Points on a hilly landscape, in no order, each with its height.
From any point a climber steps to the highest of the 4 points nearest to it. It stops when none of these is higher. Distance is the straight distance between rows; heights are no part of it.
Galo height 361:  .00  .23 -.04  .06 -.44  .20  .19  .21 -.13  .18 -.08 -.25 -.21 -.04 -.25  .00  .16 -.02 -.17 -.12  .02
bal height 385:  .14  .02 -.39  .14 -.02  .09 -.12  .03  .23 -.14 -.11  .13 -.05 -.36 -.35  .19  .50  .14 -.19 -.07  .28
zevib height 407: -.05  .20 -.18  .16 -.37  .07  .10  .23 -.01  .11 -.20 -.06 -.14 -.07 -.29  .04  .31 -.03 -.07 -.24  .32
fiv height 528:  .26  .11 -.08 -.01 -.17  .21  .11 -.07 -.12  .05  .02 -.01 -.13 -.22 -.23 -.04  .17  .09 -.15  .12 -.02
Migas height 549:  .11 -.14 -.11  .04  .01 -.15  .05 -.16  .09 -.05 -.17  .13 -.08 -.06 -.03 -.03  .21 -.27  .15 -.11  .41
Silun height 282:  .03 -.07  .17  .09  .38 -.06 -.30 -.09  .11 -.17  .04  .09  .32  .07  .13 -.03 -.13 -.07 -.09  .22 -.41
Vuz height 444: -.12  .04  .18  .01  .16 -.13 -.01 -.10  .07 -.02  .27  .11  .19  .14  .33  .06 -.23  .46 -.05  .05 -.22
Rofor height 284: -.02  .21 -.01 -.07 -.41  .21  .18  .15 -.18  .20  .00 -.28 -.20 -.05 -.18 -.01  .03  .00 -.12 -.11 -.10
safa height 498:  .16  .16  .06 -.11 -.10  .14  .08 -.14 -.13  .04  .17 -.10 -.06 -.01 -.05 -.04 -.09  .22 -.06  .04 -.16
dobav height 423:  .16 -.18 -.01  .05  .21 -.09 -.14 -.16  .07 -.18 -.16  .20  .16 -.12  .04 -.07  .18 -.33  .04  .14  .11
Voz height 386: -.32 -.05  .08 -.13 -.03 -.12  .07  .08 -.07  .15  .25 -.08  .06  .18  .31  .09 -.32  .38  .11 -.16 -.14
Nedu height 485:  .12 -.08  .02 -.05  .05 -.07 -.03 -.20 -.02 -.09 -.06  .09  .00  .04  .04 -.03  .04 -.15  .10  .04  .19
daki height 480: -.02  .02  .08 -.12  .01  .01  .00 -.15 -.14  .01  .17 -.07 -.01  .13  .16 -.01 -.24  .23  .04 -.06 -.10
Zimam height 416:  .12  .15  .00 -.13 -.26  .18  .15  .01 -.20  .12  .06 -.16 -.16 -.01 -.14 -.03  .02  .07 -.04 -.03 -.09
kifi height 440:  .15 -.12  .09 -.01  .21 -.09 -.08 -.22  .01 -.16 -.10  .19  .09  .02  .11 -.07  .00 -.27  .08  .09  .11
vaneb height 383: -.10  .17 -.05 -.08 -.38  .17  .17  .20 -.17  .12 -.04 -.26 -.20  .02 -.19 -.01  .04 -.05 -.08 -.14  .00
sufod height 306: -.22 -.08  .05 -.15 -.06 -.06  .01  .06 -.11  .09  .00 -.19 -.12  .22  .08  .02 -.26 -.09  .22 -.18  .13
zodin height 357: -.13  .04 -.03  .00 -.32 -.01  .09  .15 -.07  .14 -.15 -.14 -.17  .09 -.14  .00  .07 -.21  .11 -.14  .24
nada height 289:  .08  .19  .13 -.13  .07  .10  .06 -.12 -.08  .04  .27 -.06 -.01 -.01  .08  .03 -.20  .39 -.12  .08 -.31
pegul height 396: -.29 -.04  .10 -.03  .02 -.18  .09  .06  .00  .21  .32  .01  .20  .12  .40  .08 -.31  .54  .12  .00 -.22
Zumen height 433:  .18  .10  .12 -.02  .29  .17 -.09 -.06  .05 -.12  .22  .04  .11 -.10 -.02  .00 -.14  .13 -.16  .25 -.52
Gup height 482:  .12  .18 -.22  .17 -.40  .13  .12  .13 -.01  .12 -.16 -.06 -.18 -.22 -.35  .05  .38  .12 -.22 -.15  .19
meda height 554:  .14 -.09  .00 -.02  .17  .02 -.09 -.20 -.01 -.18 -.03  .09  .08 -.07  .03 -.07  .06 -.18 -.02  .21  .00
zakab height 483:  .11  .08  .05 -.13  .00  .05  .00 -.13 -.16  .03  .10 -.10 -.03  .08  .08 -.03 -.17  .15  .03 -.04 -.10
Fibor height 12: -.07 -.11  .21  .08  .45 -.27 -.27 -.02  .28 -.18 -.01  .23  .30  .22  .24  .01 -.32  .09 -.06  .20 -.30
rif height 314: -.18  .20 -.04  .03 -.47  .19  .14  .39 -.10  .15 -.16 -.21 -.23  .01 -.22  .02  .13 -.12 -.10 -.15  .06
Fafe height 411: -.03 -.16  .19 -.03  .40 -.25 -.15 -.21  .17 -.09  .00  .15  .20  .23  .28  .04 -.36  .13  .09  .07 -.06
vilu height 159: -.05 -.08  .19  .08  .33 -.19 -.16 -.02  .23 -.17  .16  .18  .30  .18  .26  .02 -.24  .24 -.09  .19 -.36
zuv height 387:  .10 -.19  .04  .02  .30 -.18 -.08 -.21  .09 -.15 -.21  .21  .08 -.08  .09 -.08  .09 -.35  .11  .06  .20
Giluk height 267:  .08 -.10 -.31  .13  .07 -.12 -.06 -.06  .22 -.17 -.17  .22 -.06 -.24 -.14  .12  .44 -.11  .01 -.12  .46
tana height 292: -.03  .27 -.12  .15 -.51  .20  .23  .34 -.05  .21 -.18 -.19 -.22 -.14 -.29  .05  .31  .03 -.19 -.18  .08
Mutub height 439: -.20  .04  .02 -.14 -.23  .04  .06  .14 -.17  .09 -.07 -.23 -.15  .17  .00  .01 -.15 -.10  .14 -.19  .09
Fir height 524:  .10  .10  .12 -.08  .19  .08 -.04 -.17  .02 -.06  .23  .04  .12 -.02  .08  .02 -.19  .24 -.08  .17 -.35
tula height 399: -.03  .03  .20  .05  .35 -.08 -.15 -.01  .21 -.17  .18  .15  .32  .08  .18  .04 -.19  .28 -.11  .24 -.45
filuk height 581:  .25 -.07  .01  .01  .23  .12 -.16 -.11 -.01 -.14  .04  .08  .19 -.16 -.05 -.10  .08 -.14 -.11  .29 -.20
ras height 515: -.20  .02  .10 -.09 -.05 -.08  .10  .01 -.05  .16  .35 -.02  .07  .10  .31  .08 -.26  .57  .05 -.06 -.23
rur height 523:  .13  .12 -.19  .06 -.31  .12  .14  .03 -.06  .08 -.07 -.05 -.17 -.18 -.27  .02  .35  .05 -.14 -.08  .20
biga height 189: -.34  .09 -.02  .01 -.35  .10  .08  .44 -.05  .11 -.26 -.17 -.24  .12 -.11  .03 -.01 -.33  .06 -.12  .24
motu height 373:  .08 -.07 -.39  .16  .07  .06 -.15 -.05  .27 -.20 -.11  .15 -.02 -.36 -.25  .16  .49 -.01 -.13 -.03  .34
Riked height 286:  .06 -.13 -.28  .11  .04 -.22  .02 -.15  .22 -.09 -.23  .23 -.08 -.19 -.14  .09  .34 -.21  .15 -.20  .57
Pav height 456: -.15  .05  .03 -.17 -.19  .04  .06  .06 -.18  .08  .08 -.26 -.13  .14  .10  .03 -.22  .06  .12 -.14 -.06
poki height 450: -.07  .04 -.01 -.16 -.21  .05  .07 -.03 -.19  .11  .01 -.15 -.13  .11  .01  .00 -.12 -.04  .08 -.14  .05
Suzu height 525:  .28  .09  .01 -.11 -.07  .21  .10 -.14 -.10  .00  .11 -.02 -.10 -.17 -.14 -.04  .03  .14 -.12  .13 -.13
delas height 312:  .12 -.01  .11  .24  .35  .05 -.26  .11  .13 -.06  .11 -.03  .35 -.04 -.03 -.08 -.08 -.05 -.11  .25 -.70
fum height 81: -.46 -.21  .13 -.10  .05 -.22  .09  .19  .01  .32  .23  .04  .15  .17  .44  .05 -.36  .38  .19 -.13 -.08
bab height 540:  .21  .01  .03 -.03  .05  .11 -.04 -.17 -.06 -.13  .08  .08  .03 -.09 -.05 -.01  .01 -.01 -.06  .22 -.11
Mefip height 443: -.03  .05  .20  .07  .29 -.01 -.04  .02  .21 -.11  .27  .13  .22  .03  .22  .02 -.21  .50 -.16  .30 -.50
mibez height 107:  .10 -.08 -.21  .08 -.07 -.07 -.01 -.11  .10 -.11 -.19  .16 -.07 -.12 -.11  .04  .31 -.17  .03 -.12  .42
mer height 469: -.09  .01  .12 -.11  .08 -.09  .00 -.07 -.01  .04  .23 -.04  .03  .17  .27  .06 -.26  .37  .02 -.01 -.16
Kap height 275: -.27  .07 -.10  .09 -.31 -.05  .06  .33 -.01  .15 -.25 -.08 -.18  .06 -.17 -.02  .18 -.29  .09 -.21  .37
vavik height 355:  .01 -.08 -.07 -.01 -.13 -.08  .07 -.05 -.08  .04 -.16  .00 -.11  .08 -.05 -.08  .05 -.22  .19 -.14  .32
voka height 650:  .09 -.10  .11  .01  .42 -.12 -.22 -.13  .09 -.25 -.08  .15  .23  .06  .15 -.06 -.13 -.20  .00  .17 -.11
tiz height 409: -.05  .08 -.06 -.02 -.34  .08  .09  .12 -.13  .08 -.09 -.12 -.16  .05 -.13 -.04  .09 -.13  .05 -.15  .13
Mepi height 254:  .06 -.17 -.05  .02  .02 -.17  .09 -.15 -.02  .03 -.16  .09 -.10  .07  .02 -.06  .10 -.25  .22 -.12  .36
mizud height 457:  .01 -.01  .10 -.09  .09 -.06 -.02 -.19 -.10  .00  .13  .02  .01  .14  .20 -.02 -.25  .10  .05 -.03 -.06
ziz height 527:  .29  .03 -.03 -.02 -.03  .25  .05 -.06 -.03 -.04  .05  .05 -.01 -.31 -.20 -.04  .22  .00 -.17  .24 -.10
suto height 316: -.16  .12  .15 -.07 -.02 -.06  .21  .03  .06  .21  .34  .04  .17  .02  .29  .07 -.17  .71  .01  .07 -.35
rebu height 397: -.01  .14 -.13  .04 -.39  .11  .17  .15 -.10  .09 -.10 -.14 -.22 -.03 -.18 -.04  .21 -.04 -.06 -.15  .16
zuru height 138: -.40  .16 -.01  .14 -.25  .00  .06  .56  .02  .09 -.36 -.04 -.21  .06 -.19  .05  .12 -.29 -.02 -.14  .40
nilon height 400: -.21 -.11  .14 -.07  .10 -.18  .04 -.04 -.02  .13  .14  .01  .10  .21  .34  .03 -.36  .32  .13 -.10 -.07
gufo height 552:  .25 -.12 -.21  .09  .10  .21 -.04  .04  .08 -.08 -.02  .05  .05 -.43 -.20  .00  .38 -.11 -.18  .22 -.02
Vorap height 488:  .09 -.10  .10 -.04  .16 -.08 -.03 -.25 -.01 -.09 -.03  .09  .03  .11  .09 -.07 -.12 -.08  .09  .01  .07
riza height 499:  .09  .13  .15  .02  .27  .07 -.03 -.06  .09 -.11  .29  .05  .13 -.01  .08  .05 -.17  .38 -.15  .28 -.48
pezo height 362:  .13 -.03 -.15  .06 -.14 -.01  .03 -.05  .01 -.06 -.11  .12 -.08 -.13 -.11 -.04  .27 -.09  .03 -.02  .33
benof height 377: -.21  .05  .12 -.19 -.06 -.04  .07  .01 -.13  .13  .27 -.14  .02  .10  .26  .11 -.23  .41  .05 -.10 -.24
zuko height 202: -.38  .11 -.07  .14 -.21 -.06  .04  .48  .09  .16 -.30 -.02 -.19  .05 -.20  .05  .13 -.36  .07 -.21  .43
zufa height 473:  .06 -.08  .04 -.08  .03 -.10  .01 -.21 -.06 -.03 -.05  .03 -.04  .10  .06 -.04 -.08 -.18  .14 -.03  .17
fep height 426:  .11  .14  .15 -.06  .20  .10  .04 -.07  .04 -.04  .32  .03  .09 -.05  .05  .03 -.19  .47 -.13  .18 -.44
refa height 209: -.25  .00 -.08  .08 -.23 -.10  .09  .26 -.01  .15 -.21 -.11 -.24  .10 -.14 -.01  .04 -.37  .21 -.23  .37
vulap height 555:  .19  .04  .09 -.03  .21  .14 -.08 -.17 -.08 -.10  .14  .06  .07 -.11 -.01 -.02 -.12  .09 -.09  .23 -.28
koz height 438: -.01 -.07  .04 -.10 -.08 -.07  .07 -.10 -.11  .07 -.10 -.03 -.12  .14  .06 -.08 -.10 -.18  .20 -.17  .21
Falu height 136: -.34  .23 -.10  .15 -.39  .10  .10  .45 -.01  .12 -.29 -.10 -.19  .01 -.22  .02  .21 -.20 -.04 -.16  .28
sas height 529:  .29  .05  .00 -.06 -.02  .16  .07 -.12 -.08 -.02  .07  .01 -.04 -.17 -.12 -.07  .10  .05 -.12  .16 -.12
bopi height 376: -.07  .09 -.24  .13 -.26 -.07  .03  .15  .05  .10 -.21 -.01 -.18 -.06 -.22  .09  .33 -.06  .03 -.29  .38
giz height 459: -.32 -.08  .02 -.20 -.13 -.02  .06  .21 -.10  .14  .02 -.26 -.15  .17  .13  .06 -.32 -.08  .12 -.14  .03
Femob height 431:  .10  .18  .07 -.16 -.18  .17  .14 -.09 -.16  .13  .19 -.21 -.11 -.01 -.02  .01 -.13  .25 -.12 -.03 -.27
rofev height 518:  .17 -.01  .03 -.04  .08  .02 -.05 -.20 -.04 -.12  .02  .10  .02  .03  .05 -.06 -.04 -.05  .09  .09  .07
Meso height 287: -.12 -.11  .20  .02  .33 -.30 -.10 -.14  .20  .00  .11  .19  .24  .23  .38  .05 -.35  .34  .06  .04 -.12
Dil height 392:  .01  .08 -.14  .05 -.34  .01  .10  .04 -.08  .06 -.12 -.03 -.13  .00 -.11 -.06  .20 -.10  .04 -.14  .25
vir height 570:  .16  .04  .09 -.09  .05  .13 -.01 -.18 -.10 -.08  .09  .06  .00  .00  .03 -.04 -.08  .11 -.05  .13 -.18
beli height 210: -.24  .29 -.11  .21 -.45  .19  .15  .46 -.03  .20 -.23 -.16 -.17 -.10 -.27  .06  .28 -.04 -.17 -.22  .16
bame height 359:  .05  .21  .07 -.19 -.09  .14  .12 -.06 -.11  .11  .27 -.16 -.08 -.02  .02  .06 -.19  .38 -.11  .01 -.34
soken height 458: -.10  .09  .09 -.19 -.06  .03  .08  .00 -.12  .09  .25 -.14 -.05  .09  .13  .04 -.24  .33  .01 -.09 -.21
sovev height 532:  .23  .05 -.14 -.01 -.19  .19  .11 -.03 -.03  .01 -.01  .05 -.11 -.25 -.22  .00  .30  .04 -.16  .11  .10
gokan height 464:  .10 -.18  .09 -.01  .17 -.16  .00 -.27  .03 -.08 -.15  .11 -.01  .06  .13 -.07 -.07 -.21  .16 -.01  .22
meve height 384:  .00 -.05  .05 -.11 -.08 -.05  .05 -.17 -.15  .03  .00 -.09 -.06  .13  .06 -.02 -.14 -.06  .14 -.15  .07
narot height 413:  .03  .03  .19  .11  .39  .02 -.09  .10  .30 -.09  .25  .06  .26 -.01  .05  .01 -.15  .32 -.15  .35 -.66
lop height 436:  .16  .05  .11  .07  .31  .09 -.13 -.05  .08 -.12  .19  .06  .20 -.06  .04 -.03 -.14  .09 -.14  .30 -.50
milu height 307:  .10 -.16 -.09  .00  .09 -.17  .05 -.19  .08 -.09 -.20  .17 -.06 -.05 -.04 -.04  .19 -.30  .22 -.08  .40
pef height 102: -.39  .06  .02 -.03 -.19 -.01  .06  .44  .02  .13 -.28 -.13 -.26  .17 -.15  .02 -.13 -.41  .07 -.06  .34
Nov height 533:  .24 -.02  .04  .00  .21  .23 -.05 -.10 -.02 -.11  .10  .04  .12 -.23 -.09 -.06  .07 -.07 -.16  .28 -.36
Naf height 562:  .16  .00  .09  .03  .31  .05 -.15 -.12  .01 -.15  .08  .08  .20 -.01  .09 -.07 -.08 -.07 -.07  .22 -.23
Tekud height 371:  .16 -.14 -.19  .05  .07 -.08 -.05 -.14  .13 -.15 -.13  .23  .00 -.16 -.06  .03  .32 -.19  .02  .02  .38
fef height 218:  .08 -.09 -.10  .05 -.09 -.12  .04 -.10  .04 -.03 -.14  .08 -.11 -.04 -.07 -.05  .22 -.23  .12 -.13  .44
Muvez height 544:  .29 -.01 -.04 -.02  .02  .17 -.03 -.13 -.02 -.08  .01  .07  .04 -.21 -.13 -.07  .19 -.06 -.12  .24 -.06
Lafi height 310:  .05  .05 -.29  .16 -.20 -.06  .01  .05  .13 -.07 -.14  .09 -.15 -.16 -.24  .09  .40  .05 -.05 -.22  .44
Vari height 497:  .14  .00 -.22  .07 -.23  .04  .07 -.05  .00 -.01 -.10  .05 -.08 -.11 -.20  .00  .32 -.02 -.06 -.04  .25
gazi height 653: -.42 -.14  .06 -.20 -.02 -.12  .03  .17 -.08  .20  .17 -.15 -.02  .21  .32  .07 -.40  .20  .15 -.14 -.04
mosib height 296: -.10  .01 -.09  .01 -.25 -.10  .07  .08 -.04  .10 -.17 -.04 -.15  .03 -.11 -.05  .15 -.25  .14 -.27  .34
Betor height 330: -.01 -.02  .13  .28  .36 -.15 -.31  .15  .25 -.13  .08 -.01  .45  .10  .10 -.04 -.15 -.01 -.15  .22 -.71
bup height 441: -.09  .05  .16 -.04  .08 -.08  .04 -.08  .05  .05  .28  .04  .11  .08  .28  .03 -.22  .51 -.03  .08 -.28
meze height 476:  .13 -.08 -.09  .03  .04 -.04 -.03 -.15  .01 -.14 -.11  .18  .01 -.11 -.02 -.02  .27 -.22  .04  .04  .31
Kivam height 422: -.22 -.16  .21  .03  .19 -.30  .03 -.05  .10  .07  .22  .12  .17  .20  .39  .02 -.32  .46  .12 -.01 -.13
lemer height 417: -.09  .12 -.07 -.09 -.35  .12  .09  .11 -.19  .10 -.05 -.21 -.13  .08 -.09 -.01  .03 -.09  .02 -.18  .07
rel height 277: -.21  .15 -.04 -.02 -.39  .10  .15  .31 -.14  .12 -.19 -.22 -.23  .10 -.13  .00  .03 -.19 -.02 -.13  .14
did height 243: -.27  .02 -.01 -.02 -.30 -.03  .06  .29 -.04  .11 -.22 -.14 -.20  .13 -.11 -.03  .00 -.32  .14 -.13  .33
firi height 304: -.20 -.08 -.02 -.07 -.13 -.09  .06  .11 -.04  .13 -.15 -.13 -.15  .17 -.04 -.06 -.07 -.32  .25 -.22  .30
zes height 584:  .16 -.10  .00  .14  .28  .11 -.21 -.03  .05 -.10  .00  .05  .22 -.17 -.05 -.13  .14 -.26 -.12  .28 -.34
Lod height 545:  .20 -.09 -.14  .01  .02  .07 -.01 -.13  .03 -.16 -.06  .21  .03 -.20 -.09 -.04  .25 -.14 -.05  .11  .18
siru height 237: -.18  .29 -.13  .23 -.50  .20  .20  .46 -.02  .23 -.22 -.13 -.20 -.09 -.34  .06  .36  .00 -.28 -.21  .13
vavis height 542:  .26 -.03 -.14  .01 -.06  .19  .05 -.04  .02 -.07 -.01  .09 -.02 -.29 -.21 -.03  .33 -.01 -.16  .17  .11
serog height 329: -.16 -.01 -.03 -.07 -.22 -.04  .06  .12 -.06  .16 -.14 -.17 -.19  .17 -.06 -.04 -.05 -.30  .20 -.18  .24
pud height 381:  .12 -.02  .01 -.07 -.14  .02  .02 -.15 -.12 -.01 -.04  .00 -.05  .01  .04 -.06  .04 -.09  .05 -.02  .13
lok height 553:  .20 -.05 -.07  .00  .08  .15 -.01 -.12  .00 -.16 -.04  .12  .05 -.24 -.10 -.06  .24 -.10 -.10  .20  .03
paf height 302:  .06 -.13 -.16  .08  .02 -.23  .02 -.15  .15 -.08 -.23  .17 -.12 -.11 -.09  .04  .29 -.25  .16 -.17  .50
Fur height 430:  .20 -.07 -.26  .08 -.03  .09 -.01 -.06  .07 -.16 -.06  .15 -.01 -.31 -.19  .05  .45 -.06 -.12  .04  .24
rem height 395: -.13 -.01  .02 -.08 -.17 -.03  .10  .05 -.14  .11 -.07 -.14 -.14  .16  .00 -.03 -.09 -.19  .16 -.19  .13
kos height 477:  .08 -.14  .14 -.03  .28 -.11 -.13 -.29  .01 -.14 -.10  .13  .09  .10  .13 -.02 -.22 -.14  .07  .06  .03
Vaz height 322:  .13 -.14 -.28  .14  .10  .01 -.13 -.08  .14 -.21 -.12  .21  .06 -.29 -.17  .07  .43 -.16 -.04  .06  .32
bez height 390: -.34 -.18  .03 -.19  .05 -.15  .03  .07 -.08  .18  .11 -.19 -.04  .25  .29  .09 -.40  .04  .19 -.17  .05
kibek height 425: -.24  .07  .01 -.13 -.31  .11  .09  .24 -.15  .11 -.09 -.29 -.17  .15 -.06  .02 -.15 -.15  .05 -.11  .03
luz height 268: -.08 -.05 -.20  .15 -.13 -.22  .06  .05  .12  .09 -.22  .07 -.15 -.01 -.17  .05  .27 -.21  .14 -.26  .51
voroz height 320: -.02 -.01 -.18  .09 -.22 -.11  .07  .02 -.03  .08 -.21  .01 -.11  .03 -.13 -.03  .23 -.17  .12 -.22  .41
Fonud height 165:  .02 -.04 -.27  .12 -.13 -.12  .02 -.01  .12 -.05 -.19  .13 -.09 -.10 -.17  .05  .36 -.09  .08 -.20  .49
Fifug height 587: -.13 -.09  .11 -.12  .14 -.12  .00 -.15 -.06  .04  .12 -.03  .05  .27  .26  .03 -.31  .15  .11 -.16 -.04
bava height 535:  .09  .06  .15 -.04  .24  .01 -.10 -.19 -.02 -.12  .15  .09  .13  .04  .11 -.03 -.15  .18 -.07  .19 -.26
tigu height 462:  .16  .01  .11  .09  .31  .17 -.15  .02  .05 -.09  .15  .05  .21 -.12 -.01 -.09 -.05  .00 -.14  .30 -.47
tudo height 448:  .01 -.11  .22 -.03  .35 -.17 -.16 -.22  .08 -.11 -.01  .14  .10  .19  .26 -.01 -.29  .02  .07  .07 -.06
Gupe height 616:  .12 -.04  .09  .11  .34  .05 -.21 -.08  .02 -.19  .01  .12  .26 -.04  .06 -.11 -.01 -.23 -.04  .29 -.30
Kip height 548:  .26  .12  .04 -.13  .06  .19  .04 -.12 -.10 -.03  .16  .02  .01 -.13 -.08 -.04 -.05  .15 -.14  .20 -.27
neb height 429: -.06 -.18  .10 -.12  .08 -.14  .01 -.15 -.05  .07 -.03 -.07 -.09  .21  .13 -.03 -.21 -.12  .22 -.16  .14
nunof height 434:  .14 -.05 -.04 -.02 -.06 -.03  .05 -.14 -.08 -.07 -.07  .09 -.09  .00 -.02 -.07  .14 -.13  .11 -.03  .26
gez height 388:  .15 -.18 -.07  .03  .15 -.09 -.01 -.17  .08 -.15 -.16  .23  .05 -.11  .00  .00  .22 -.29  .06  .05  .30
San height 408:  .04 -.02  .17  .02  .32 -.05 -.17 -.11  .06 -.15  .12  .12  .21  .10  .15 -.02 -.19  .16 -.06  .21 -.29
Kesi height 461: -.06 -.12  .13 -.07  .20 -.15 -.02 -.21 -.04  .04  .06 -.02  .03  .22  .23  .02 -.36  .04  .21 -.13  .07
tuniz height 534:  .26  .04  .05 -.05  .12  .19 -.03 -.13 -.06 -.11  .09  .03  .03 -.16 -.08 -.03 -.01  .03 -.11  .21 -.23
Vig height 639:  .11 -.11  .10  .05  .35 -.06 -.24 -.18  .06 -.17 -.10  .17  .20 -.02  .08 -.09 -.03 -.29  .00  .21 -.12
vum height 389: -.10  .18  .05 -.20 -.24  .13  .13  .05 -.18  .17  .14 -.26 -.10  .06  .00  .03 -.15  .18  .00 -.09 -.21
lefip height 410: -.35 -.06  .01 -.19 -.12 -.01  .03  .26 -.11  .15 -.11 -.23 -.18  .24  .05  .10 -.33 -.25  .19 -.17  .15
difit height 363:  .06  .02  .15  .15  .37 -.01 -.21  .09  .22 -.15  .18  .03  .33  .04  .03 -.04 -.16  .13 -.18  .28 -.66
Godu height 556:  .17 -.16 -.10  .11  .24  .11 -.13 -.02  .06 -.16 -.05  .14  .19 -.28 -.06 -.07  .35 -.25 -.12  .16 -.05
duviv height 236: -.23  .11 -.05  .05 -.39  .07  .09  .34 -.08  .13 -.18 -.16 -.22  .05 -.15  .03  .12 -.22  .05 -.19  .19
puvi height 350: -.17  .04 -.15  .12 -.28 -.11  .04  .20 -.01  .15 -.21 -.03 -.17  .02 -.19  .01  .24 -.21  .11 -.28  .45
bidu height 153: -.02 -.09  .19 -.01  .35 -.16 -.12 -.17  .10 -.14  .11  .13  .17  .20  .27  .06 -.29  .21  .01  .09 -.15
segap height 465:  .02  .07  .16  .06  .35  .01 -.13 -.02  .15 -.12  .23  .10  .24  .02  .10  .04 -.20  .30 -.17  .26 -.48
rezo height 504:  .20 -.18 -.32  .15  .11  .16 -.09  .02  .15 -.20 -.05  .11  .08 -.39 -.27  .10  .48 -.08 -.18  .12  .18
todu height 505: -.37 -.08  .05 -.21 -.08 -.04  .03  .25 -.16  .17  .14 -.25 -.08  .19  .23  .08 -.34  .10  .13 -.13 -.06
tata height 308:  .09  .04  .11  .33  .37 -.08 -.25  .16  .28 -.02  .10 -.07  .42  .07 -.04 -.11 -.13  .00 -.17  .16 -.82
nozik height 453: -.03  .04  .18 -.07  .18 -.07 -.01 -.11  .03 -.03  .26  .05  .13  .05  .21  .04 -.22  .42 -.03  .15 -.28
sege height 449: -.22  .07  .06 -.21 -.17  .06  .05  .10 -.15  .14  .20 -.25 -.06  .12  .15  .07 -.26  .25  .04 -.17 -.17
domu height 424: -.12 -.18  .15 -.08  .25 -.24 -.02 -.19  .03  .10  .11  .03  .09  .23  .33  .04 -.36  .24  .14 -.11  .00
Nim height 360:  .21  .06 -.05 -.05 -.20  .11  .12 -.13 -.12 -.02  .01 -.01 -.08 -.02 -.06 -.06  .13 -.03 -.02 -.01  .10
meka height 463:  .21 -.09  .01  .24  .32  .13 -.21  .08  .01 -.01  .02 -.06  .31 -.20 -.12 -.15  .09 -.25 -.14  .25 -.59
Bege height 435: -.01  .12 -.01 -.16 -.23  .09  .10  .00 -.19  .12  .11 -.21 -.12  .06 -.05  .02 -.11  .12 -.02 -.09 -.11
Gute height 437:  .13  .11 -.32  .13 -.25  .07  .08  .10  .13  .02 -.13  .00 -.16 -.28 -.33  .10  .43  .15 -.23 -.15  .30
Zaro height 6:  .01 -.16  .22  .05  .54 -.31 -.30 -.07  .24 -.18 -.06  .17  .33  .19  .22 -.02 -.30 -.18  .05  .16 -.23
mibel height 475: -.20 -.03  .07 -.19 -.06 -.03  .01  .10 -.14  .14  .14 -.23 -.04  .19  .20  .08 -.30  .21  .12 -.17 -.10
Zuro height 565:  .25 -.14 -.04  .14  .23  .20 -.12  .03  .05 -.07  .00  .02  .20 -.30 -.15 -.14  .22 -.18 -.12  .29 -.31

Call two points neighbours if one is among the 4 nearest of the other. Go from one point of each pair to the other, from neighbour to neighbour, staying as high as possible. Name the lowest point that can't be avoided.
vir, voka | vulap
voka, ras | bup
lok, Fifug | mizud

Where does a climber stop that starts at each point below?
zuru | lok
lop | vir
Falu | lok
zuko | lok
Lafi | lok
biga | gazi
vilu | voka
rezo | voka
rif | gazi
tana | gazi
duviv | gazi
Zuro | voka
delas | voka
